Points on a hilly landscape, in no order, each with its height.
A ball rolls from a point to the lowest of its 2 nearest points, and stops where none of them is lower. Distance is the straight distance between rows; heights are no part of it.
<409>: [122 118 132 113 153 182 154 161 113 127 113 135 161  63 129  96 145 184
 134  84 124 124 161 128 119 125]  (h 17.3)
<565>: [141 146 129 138 126  97 138 130 134 136 115 161 115  95 116 106 206 115
 174 112 106  97 173 129 142 119]  (h 71.0)
<527>: [100 123  98 139 140 150 154 112 121 135 125  80 121 117 140 105 134 122
 143  75 120 140 113 168  95 150]  (h 36.7)
<296>: [ 82 124 112 151 188 124 102 142 112 141  89 142 132 129 166  91 128 157
 165  85 128 162  91 102 111  79]  (h 13.8)
<865>: [143 113 114 170 159  91 157 120  52 136  64 110 136  65 127 136 133 165
 168  61 131 187  99  88 150 118]  (h 71.8)
<316>: [159 113 144 106 174 123 113 130 165 166 164 171 120 173 134  95 139 135
 128 147 125  76 183 108 101 112]  (h 42.5)
<1037>: [183 101 110 129 117 142 185 121  72 102 147 103  98 117  97  91 118 116
 124 106  93 132 129 126 148 160]  (h 84.2)
<125>: [105 115 140 145  82 100  96 106 168 137 173 148  78 182 127 161 163  99
 128 126 117  92 147 167 146 119]  (h 22.6)
<1020>: [108 100 138 134 165 124 114 109  70 109 131 102  99 128 170  98  64 158
 156  76 122 198  60  90  93 101]  (h 74.9)
<639>: [105 159 140  91 110 156  94 131 146 156 111 144 115  45 121 128 149 194
 116 128 180 103 192  79  96 143]  (h 53.7)
<394>: [ 99 140 110 110  78 139 113 134 163 104 117  89 153 168 118 183 134 101
 115 160 108 121 126 155 119 156]  (h 32.9)
<249>: [135 109 142 138 153 114  90 123 149 168 163 159  98 195 135 109 162 114
 157 147 115 103 166 114 134  98]  (h 46.4)
<545>: [208 120 155 133  92  71  85 110 107 114 143 159  81 161  92 202  76 101
 149 203 162 151 129 119 141  97]  (h 15.8)
<726>: [143 115 114 125 181 153 137 119  71 121 100 118 133 112 154  86  87 154
 150  45 139 178  81  76 119 119]  (h 77.6)
<70>: [176 101 139 124 146 108  77 129 109 121 156 167 110 186 118 160 151 148
 161 173 119 158 139 145 127  69]  (h 44.0)
<615>: [176 104 156 109  89 102  89 116 140 123 155 147  71 167  73 186 116 115
 142 196 167 114 152 122 126 109]  (h 26.6)
<917>: [ 84 114 156 120 110 124  98 104 182 147 180 160  67 162 171 118 141 130
 131 110 111  90 161 159 121 114]  (h 14.7)
<455>: [164 114 108 131 136 133 142 111 139 176 109 159 116 103  89 122 187 131
 132 163 181  77 182 126 134 144]  (h 63.0)
<314>: [ 98 150 109 170 143 115 145 131  92 140  81 124 167 106 113 138 170 131
 151 113 135 166  56 136 132 105]  (h 64.0)
<949>: [127 112 125 123 175 190 152 101  81 134 141 115 119 115 143  68  59 134
 118  83 124 160  83  64 128 149]  (h 80.2)
<475>: [109  96 135  93  97 144 111 145 132  67 148  51 133 126 102 162 128 150
 132 109 105 158 125 138 131 126]  (h 69.0)
<1041>: [124 143 114 135 136 134 149 123 153 140 128 104 114 103 150  74 165 139
 141  76 119  93 166 143 110 155]  (h 42.8)
<143>: [163 122 114 131 118 105 117 137 128 100 132 171 128 166 115 148 181 118
 135 174 119 131 142 164 140  97]  (h 49.0)
<458>: [121 119  96 165 145 143 171 113  83 136 101  80 113 112 139 120  93 104
 147  77 115 189  86 144 130 163]  (h 43.0)
<355>: [ 73 132 105 131 114 147 105 128 139 130 109  66 162 152 111 164 125 120
 134 129 123 164  91 156 121 137]  (h 26.2)
<342>: [178 134 140 112 147 138 144 126 144 183 133 221 116 104 123  68  94 135
 128 162 165  74 192  72 115 139]  (h 78.4)
<216>: [153 134 148 101 160 139 108 156 139  94 143 205 152 142 166  88 135 163
 125 137  90 112 167 108 111  79]  (h 32.7)
<635>: [148  75 117  85 123 129 154 113 102  56 161 108 114 113 154  85 123 174
 128  99  93 131 125 138 130 112]  (h 76.2)
<568>: [104 135 139 153 159 144 166 136 130 184 123 132 159 123  74 165 138  87
 105 158 164 148  96 161 141 136]  (h 46.5)
<999>: [ 83 130 130 156 158 152 158 144 147 191 132 120 131 108  92 122 165 128
 115 135 158 125 119 166 139 132]  (h 41.1)
<937>: [132 174 169 117  80  91  63 140 164  72 126 157 122 117 150 175  95 110
  95 194  95 100 140 123 133 143]  (h 66.5)
<720>: [118 127 125 127  75 122  73 116 168  97 139 140  96 163 111 196 139  85
 134 169 118 108 154 154 127 133]  (h 29.2)
<611>: [ 81 156 144 131 113 166 146 127 191 156 154 154 158 133 200  90 138 142
  94 102 121  73 160  96 112 147]  (h 15.7)
<464>: [147  80 104 107 135 161 170 123  81  82 130  95 157 104 159  98 134 189
 128  72 118 150 113 125 139 125]  (h 74.6)
<139>: [101 108 123 110 191 180 110 120 158 173 143 123 153 151 116 101 122 157
 115 143 165 113 111 120 105 122]  (h 28.4)
<159>: [123 121 135 100 172 157 110 137 182 139 153 132 138 164 147  94 131 155
  98 152 137  80 144 116  97 110]  (h 36.6)
<827>: [110 163 156 129 129 117 101 114 178 153 173 186 138 157 191  74 161 130
 130 118 108  70 159  94 117 117]  (h 24.6)
<368>: [164  99 140 133 167 114  64 116 111 172 160 159  88 205 120 121 119 118
 157 175 133 136 138 103 123  80]  (h 40.5)
<867>: [163 153 111 122 105  70 145 132 112  59 112 137 135 129 156 144 157  69
 122 138  66 132 123 140 144 117]  (h 66.3)
<419>: [207  90 148 106  97  69 136 118  98 102 155 150 111 169 103 168  76  86
 115 211 148 143 122 126 149 119]  (h 26.3)
<46>: [122 129 123  97 142 139 146 115 149  88 150 115 130 100 171  69 102 171
 120 105  78 113 137 126  97 126]  (h 78.0)
<502>: [154 145 114 134 116  75 139 120 107  91 117 129 118 124 141 116 194  80
 169 114  84 138 148 125 147 103]  (h 68.4)
<309>: [ 87 121 107 126 189 164 114 131 145 162  96 119 152 121 147 105 139 156
 131  92 138 128 100 121  93 111]  (h 26.5)
<281>: [161 124 119 119  67 123 134 124  95  39 147  74 120 123 112 161  83 106
 104 118 100 163 110 138 137 169]  (h 75.7)
<133>: [142 111 137 124 105 101 132 128 152 147 153 113 116 163  72 162 105  87
  90 212 137 106 131 142 147 141]  (h 34.0)
<391>: [ 96 103 111 124 159 161  92 122 161 155 133  86 147 161  91 151 126 136
 124 144 156 145 105 159 115 128]  (h 16.3)
<933>: [ 82 141  99 152 161 158 152 145 120 177  64 108 117  84 138 115 152 152
 151  73 153 131 120 123 114 111]  (h 36.3)
<831>: [188  97 119 138 149  97 135  97 128 171 157 175 112 169  96  99 129  76
 143 159 162 107 164 137 145 133]  (h 69.7)
<551>: [ 62 112 131 108  94 157 106 115 164 127 171 115  85 133 153 104 131 147
 131 116 114  96 136 151  97 125]  (h 5.6)
<326>: [ 60 170 137 151 134 136 131 135 151 167 120 129 169 142 124 185 105  81
  86 168 142 136  81 153 144 160]  (h 52.0)
<131>: [112 165 133 122 127 147 135 129 163 159 111 127 118  67 148  88 163 174
 126  85 142  72 189  88 106 150]  (h 48.2)
<749>: [ 76 144 128 156 106 140 164 133 163 177 142 126 132 134 121 139 178 105
 107 110 144  91 126 184 159 144]  (h 35.3)
<196>: [116 139 121 121 131 152 131 123 137 181 100 133 111  59  83 144 172 166
 124 135 189 100 168 118 113 144]  (h 58.6)
<528>: [133  71 106 105 129 151 156 114  76  85 139  59 139 128 140 130  96 174
 130  91 118 193  86 128 163 130]  (h 72.8)
<56>: [ 92 155 128 134  42 140 102 132 143  77 111  72 106  85 106 196  98 120
 132 136 136 153 107 132 122 148]  (h 38.6)
<112>: [114 179 119 137 147 163 140 127 108 157  65 128 116  44 178  99  71 172
 134  55 155 145 135  58  98 141]  (h 41.7)
<484>: [120 129 132 155 113 114 145 121 161 178 153 153 111 167 109 128 188  96
 116 140 133  72 148 168 152 134]  (h 29.7)
<423>: [ 85 117 134 142 145 116 117 129  92 114 119  96 175 133 117 145 142 169
 154 112 134 198  58 152 133  91]  (h 67.6)
<30>: [153 115 119 124 141 171 171 127  83 120 146 107  99  96 133  48 109 129
 128  77 113 116 125  93 114 161]  (h 82.5)
<90>: [140 134 139 104 142 159 143 169 135 116 121 182 153  83 141  87 150 176
 123 116 108  88 177 105 112 106]  (h 25.7)
<460>: [ 77 180 131 160 155 151 145 124 140 183  83 134 137  83 201  79  87 147
 138  41 143 126 116  66 110 135]  (h 33.2)
<523>: [146 141 104 125 109 129 181 140 112  88  97  98 164  86 109 136 159 108
 126  97 102 136 136 142 143 157]  (h 64.5)
<998>: [ 93  84 132 105 122 150 102 137  95  85 143  52 138 110 128 139  89 182
 143  86 113 192  95 105 126 109]  (h 70.8)
<552>: [152 119  98 111 130 141 148 133 120 102 111 154 154 116  87 137 195 143
 117 146 140 104 120 175 141 118]  (h 54.0)
<738>: [124 120 123 100 116 125 140 138 127  85 146  87 167 118 104 121 167 126
 135 111  95 140 132 151 149 135]  (h 66.9)
<313>: [119 175 119 116 122 135 140 151 106  83  76 107 193 116 164 132  77 125
  78 126  90 124  66 143 135 160]  (h 59.0)
<36>: [120 157 114 182 133  82 139 145  79 142  49 124 142  80 126 149 163 126
 175  93 145 189 103  91 137 118]  (h 68.1)
<438>: [111 159 151 138 137 173 153 134 178 187 150 184 147 124 160  83 139 157
 103 132 163  76 167  96 106 148]  (h 23.5)
<433>: [121 132 128 131 140  81 101 114 136 108 152 131  98 141 150 111 173 103
 172 122  76 147 147 142 132  92]  (h 70.6)
<923>: [125 186  91 162 122 126 165 145  86 119  50 106 168 101 143 131  95 101
 107 100 116 153  75 132 144 159]  (h 54.3)
<656>: [120 154 106 127 139 163 166 129 104 154  77  96  83  60 134  90 112 166
 148  52 152 133 138 111 107 147]  (h 44.7)
<405>: [130 168 126 123  94 127 152 157 120  78 103 114 187 115 130 146 122  93
  90 127  80 114 110 154 131 161]  (h 61.8)
<860>: [ 85 176 156 117  80 126  83 136 175 100 137 129 134 123 134 170  81 112
  71 189 131  85 110 140 137 164]  (h 68.9)
<397>: [ 77 162 121 145 129 166 152 122 166 152 130 118 160  96 203  79  94 135
 106  75 120 113 125  80 103 156]  (h 24.2)
<354>: [149 113 136 118  83 113  86 130 145  61 143 110 142 133  93 214 136 168
 101 164 131 134 122 169 128 125]  (h 47.0)
<154>: [153  95 161  90  94 114  91 125 130  65 159 128 116 142 113 182 153 173
 152 132 112 144 154 153 108 106]  (h 42.9)
<146>: [179  76 150 118 120 100 100 126 103 154 177 152  62 199  95 143 111  98
 159 185 154 126 149 118 119 110]  (h 33.7)
<634>: [153  86 110 136 153 142 146 103 130 188 145 165 120 120  81  92 143 110
 120 154 167  79 152 150 125 151]  (h 66.4)
<124>: [141 137 128 114  66  82 111 132 139  48 139  85  92 117 123 180 113  97
 126 142  80 142 144 138 133 134]  (h 74.1)
<737>: [134 158 139 110 101  97 106 149 134  60 117 140 162 135 148 161 128  93
  91 162  69 108 127 138 136 136]  (h 64.1)
<868>: [123 133 104 130 148 150 153 131 107 127  87 126 170  88  96 139 177 177
 139 117 168 140  91 158 133 111]  (h 59.2)
<761>: [164 117 119 129 122 125 173 155 143 140 132 117 161 169  83 159 136 107
  82 203 136 118 128 150 139 140]  (h 39.5)
<334>: [165 109 157 164 117  64 124 103 136 198 172 146  79 209 129 138 108  51
 125 144 156 112 146 135 182 119]  (h 46.6)
<82>: [125  95 133 107 137 122 107 118 172 149 160 105 118 165  72 153 124 125
 111 167 132 107 145 155 125 132]  (h 27.1)
<712>: [130 110 149 104 167 186 147 148 115 164 107 175 171  65  95 122 149 200
 119 118 164 122 139 109 121 114]  (h 3.1)
<580>: [153 101 152  87 140 125  75 138 140  82 157 168 115 167 159 132 141 174
 154 141 103 136 167 133 108  82]  (h 38.4)
<1025>: [180 110 143 138 159 115 152 103 138 199 153 199  94 134 155  63 104 107
 139 131 179  81 187  85 135 140]  (h 75.8)
<54>: [ 83 157 113 128  77 132 111 133 120  89  92  61 134 133 120 179  81 115
 134 133 121 190  69 139 135 142]  (h 33.3)
<796>: [118 131 132 123  96 140 108 136 136  82 124 120 170 144 103 206 105 149
  82 177 151 153  84 184 136 135]  (h 50.6)
<576>: [167 166 123 147 130 118 169 158 155 144 104 142 167 128 108 151 149 100
  73 201 153  90 143 134 143 164]  (h 44.9)
<903>: [168 143 154 155 110  55 108 106 118 168 156 154  97 195 128 158  77  35
 123 178 143 133 117 115 163 116]  (h 41.0)
<700>: [200 131 146 136 124  66 134 128  99 129 142 164 131 177 110 137  85  47
 119 205 127 135 123 115 168 117]  (h 33.8)
<899>: [ 73 114 144 112 146 161 110 132 107 113 143  77 130 117 154 100 107 157
 149  85 124 171  80 100  98 114]  (h 72.7)
<348>: [ 66 174 139 148 141 122 108 166 128 126  79 149 181 138 143 173  91 102
 100 158 116 165  70 130 148 130]  (h 56.0)
<727>: [126 150 101 188 141 110 154 132  72 117  65 120 133 133 136 130  77  83
 134  96 108 195  72 130 150 142]  (h 48.8)
<294>: [118 121 137 122  90  91 120 117 138  82 165  88  76 137 134 130 150 109
 154 123  87 138 150 159 112 132]  (h 72.5)
<171>: [191  92 126 152 153  86 135 101 105 197 143 162  88 158 136  68 106  81
 175 123 165 118 171 100 157 127]  (h 72.9)

Where does a ball stop that starts at each point below?
<552> | <545>
<738> | <527>
<30> | <998>
<568> | <551>
<502> | <527>
<171> | <527>
